Each row is a point on a landscape with many valleys, with its height.
From any point a ball rolls to the lowest of the 6 points nearest to it. It stops when none of these is lower. Distance is the straight distance between rows; heights are no part of it.
z396: [ -6 -63  68   8 -31  18  25 -18   2  56 -51]  h=2.60
z317: [-29  13 -17  15 -28   1 -46 -33 -10  10  13]  h=2.62
z309: [ 20  10 -45 -13 -12 -45  48  42  22  44 -16]  h=4.84
z593: [ -9  -7  32   0  37  44 -22  -3 -11 -33   6]  h=2.94
z407: [ 36  13 -16  17 -14 -55  69  52  -2  75 -40]  h=1.18
z737: [-48   7  10   1   5  50 -54 -39 -23  -2  -3]  h=1.68
z436: [-19 -22  62  35   9  32 -11 -17 -17  13 -20]  h=2.97
z655: [ 46  -1  37  39  40 -21  36  31 -21 -34  -3]  h=0.46
z727: [ 11  -4  43  25  42  16   6   9 -21 -26   3]  h=3.25
z646: [ -9  20  -6  -2  29  20 -21   8  -7 -47  26]  h=3.36
z64: [ 38  38 -65  -1 -18 -67  59  60   7  45   0]  h=4.67
z925: [ -2 -16  23 -12  33  60 -39 -32   8 -80  24]  h=2.18
z190: [ 14   1  27  -3  47  29   0  18  -8 -63  24]  h=2.59
z647: [   1    9  -10  -24   31   27  -29  -11    0 -100   38]  h=2.42
z922: [-34  11  11   5  11  38 -47 -27 -19 -12  12]  h=1.81
z80: [  4  34 -43  13   8 -44 -12   8 -16 -46  42]  h=6.20
z587: [-32  21 -27 -28  18  36 -42 -27 -18 -51  36]  h=1.83
z255: [ 14  12 -34  11 -22 -42  -6  -5  10  -9  10]  h=7.50
z300: [-30 -10 -23  -7 -50   5 -43 -46  10  39  -5]  h=2.47
z660: [-27 -22 -10 -14 -54  13 -31 -28  20  59 -22]  h=2.67
z302: [ 40 -11 -12 -10 -13 -45  62  44  12  16 -12]  h=4.82
z275: [-32   4  15 -19  20  58 -49 -29 -11 -35  11]  h=1.23
z357: [-11 -16  29  22 -16  -3 -15 -18  -1  15 -15]  h=2.81
z705: [ 33 -12  19  25  -9 -33  33  17   2 -13 -11]  h=2.95
z375: [  7 -42  69  39  -5   7  11 -11  -8  26 -27]  h=2.70
z805: [-33  25 -44  -8 -41 -17   3  -5  16 105 -18]  h=1.21
z804: [ 31  -7  37  -5  66  21  20  16   1 -80  17]  h=0.90
z417: [-15 -29  23  15 -36   5 -26 -26   6  34 -18]  h=2.52
z606: [ 11  32 -12  -1  46  -3  -1  29 -13 -70  32]  h=4.27
z366: [  8  12 -40 -31 -31 -28  15  18  27  40  -6]  h=5.59
z456: [-27 -19  24 -15  16  87 -69 -54   0 -61  16]  h=1.89
z7: [-40   8  -9  10 -37  19 -62 -45 -16  20   3]  h=2.07
z788: [  2  38 -35 -22  35  -5  -7  16 -14 -89  45]  h=2.98
z487: [-21  47 -62  -9 -34 -37  22  13  16  77   0]  h=3.37
z936: [-23  43 -40 -25  22   9 -33 -11  -9 -66  48]  h=2.27
z840: [-42  -5 -24 -18 -61  28 -32 -35  19  91 -27]  h=2.57
z836: [-21 -44  39  -5 -16   0  41   0  -8 109 -55]  h=2.56
z134: [ 28  22 -18  29   6 -49   9  25 -11 -42  21]  h=7.57
z399: [ 22 -18  -6 -12 -18 -35  36  23  16  15 -19]  h=3.84
z58: [-33 -19   0 -20 -35   1   3  -9   8 101 -39]  h=2.40
z47: [-16 -11  -4 -10 -21 -18  24  12   3  91 -36]  h=2.41
z40: [  9 -44  63   4  46  64 -22 -35   8 -66   5]  h=3.42
z135: [  56    7   14   -6   56    9   24   32    6 -116   33]  h=1.67
z780: [ -3 -14 -16 -11 -40 -13   2  -6  21  34  -8]  h=3.68
z57: [  8 -35  29   0 -19 -17  31   6  10  33 -30]  h=2.73
z216: [  5 -29  27  -8  -5 -24  57  26   0  83 -48]  h=2.58
z166: [ 18 -52  81   6  58  75  -9 -42 -11 -44  -1]  h=4.26
z49: [ 14  31 -72 -22 -35 -41  20   7  28  11  18]  h=6.02
z21: [ 49  -1 -15  23  -5 -51  33  37  10 -31  -2]  h=5.55
z637: [  4  58 -88 -13 -29 -55  37  27  15  50  15]  h=4.71
z329: [ -7   9   5  18   3  -6 -25  -5 -17  -9  13]  h=3.83
z86: [ 38  26   6  13  53 -15  28  40 -12 -67  22]  h=2.96

Where does a ball stop that starts at each point below?
z366 -> z805
z399 -> z407
z134 -> z655
z417 -> z275
z329 -> z275

Call two points neighbours if one is among the 6 nearest of the other. Go from one point of each pair to the other, from neighbour to neighbour, staying as low as possible. Name the highest point that can't be avoided.
z804 and z805 -> z840
z275 and z655 -> z647
z407 and z805 -> z47
